Each row is a point on a tangle of strands that fork, close into loops and nearly touch. The rows are in no order.
(in the rows, 128 means zero)
Two points are linked if the straight distance between their rows is under 32.2. Some points are linked to none.
mobo: [183 160 116 107 127 106  97 191]
fir: [100 108 120 109 123 138 104 125]
mep: [109  98 130 144 141 118 132 154]
gamep: [ 84  90 111 124 138 139 115 113]
dar: [139 128 111  82 119 126  82 165]
vog: [163 172 159 129 129 110 164 136]
zoda: [125 115 109  86 132 125  86 165]
Zotak: [ 92  77  94 158 131 164 131  62]
faro: [107 117 116  94 117 145  93 123]
Sog: [113 129 133 113  96 152 110 106]
vur: [ 81  76 104 116 164 128 104 127]
tida: [ 97 104 120 131 115 151 119 100]
Reli: [ 96 106 116 148 113 155 125  84]
dof: [120 132 139 157  89 161 141  78]
vil: [149 169 162 147 135 110 185 113]
rutom: [122 126 122  87 111 142  93 138]
petum: [143 138 115  74 110 132  79 158]
gika: [110  97 139 164 146 109 147 148]
tizot: [154 153 143 153 177  75 195 153]
tul: [107  88 109 179 107 166 149  63]
Vukes: [102  88 135 171 145 118 147 139]
Zolum: [159 148 124  97 114 122  98 172]
Tanev: [154 177 165 130 107 129 156 111]
Masez: [100  93 124 136 139 124 121 138]
fif: [ 79  83 106 133 149 142 117 103]
vub: [100  95 106  95 147 129  92 145]
gaduk: [190 173 126 107 123 108 107 182]
muv: [ 91 111 114 100 124 157  98  93]
roli: [168 159 136 142 176  72 181 168]
Bifuf: [ 95  82 103 167 120 161 138  67]
zaron: [151 183 168 131  94 141 154  97]
buf: [168 158 133  88 101 132  93 162]
vabot: [ 85  84  96 141 133 162 121  64]
duk: [ 75  71 110 161 151 130 133 116]
pomir: [164 138 124 123 142 101 111 190]
mazi: [167 136 129 145 167  86 139 190]
tun: [155 187 167 113  67 155 131  96]
boto: [ 93 100 117 122 126 142 111 113]
pebu: [180 177 136  88  98 124  97 164]
Sives: [144 171 165 154 112 130 176  90]
Libo: [147 123 122 116 138 109 107 181]
tira: [142 161 157 158 147  99 195 122]
gov: [ 76  70 108 147 151 136 127 106]
fifal: [154 136 118 105 122 116  99 176]
Luta: [104 105 116 152 101 160 130  72]
Vufut: [110 108 108  86 138 127  89 149]
zodel: [ 90  92 107 103 153 131  98 136]
gikas: [103  86 129 199 135 128 164 102]
lobig: [139 150 153 166 161  91 200 121]
niti: [155 190 167 123  81 146 148  91]
vokem: [166 157 145 135 150  94 153 169]
ponug: [ 83  93 102 130 135 158 110  74]
Dedo: [155 183 162 102  67 155 118 105]
dadof: [142 149 151 161 173  81 202 136]
nub: [ 85  76 120 167 147 123 142 130]
kur: [127 135 130  87  98 144  94 135]
Susul: [166 168 153 132 145  99 163 148]
ravas: [ 90 106 107 114 131 160 103  80]
turi: [114 105 118 171 100 166 143  67]
kipe: [159 181 157  97  70 148 113 119]
bobi: [155 173 161 134 125 114 166 118]
Mam: [ 78  83 100 127 153 150 108  85]
gelud: [172 155 135 141 169  82 165 172]
nuga: [175 150 113 118 138 105 101 191]
dodu: [186 177 133 100 114 115 108 169]
mugem: [164 138 123 133 150  95 128 192]

A fork is a point with three links, a tip a point with one. Leave the first point through the second and follow the links. Name the first fork or tip that comes.
dodu, pebu => pomir
gov, duk => Masez
vokem, Susul => bobi
gika, Vukes => fif

A piece is all that can be reached along the links. How many separate loops has the piece of each point below (a circle has one, a figure eight two, a Y none), and how many tips (points with one link)?
vabot => loops 1, tips 3
vil => loops 1, tips 1
nuga => loops 1, tips 1
petum => loops 0, tips 2

Name the points in between on the shortest way along the links from the first point to the second, in order.
muv, fif => ravas ponug Mam
tul, ravas => Bifuf Zotak vabot ponug
lobig, zaron => tira vil bobi Tanev
vog, gelud => Susul vokem
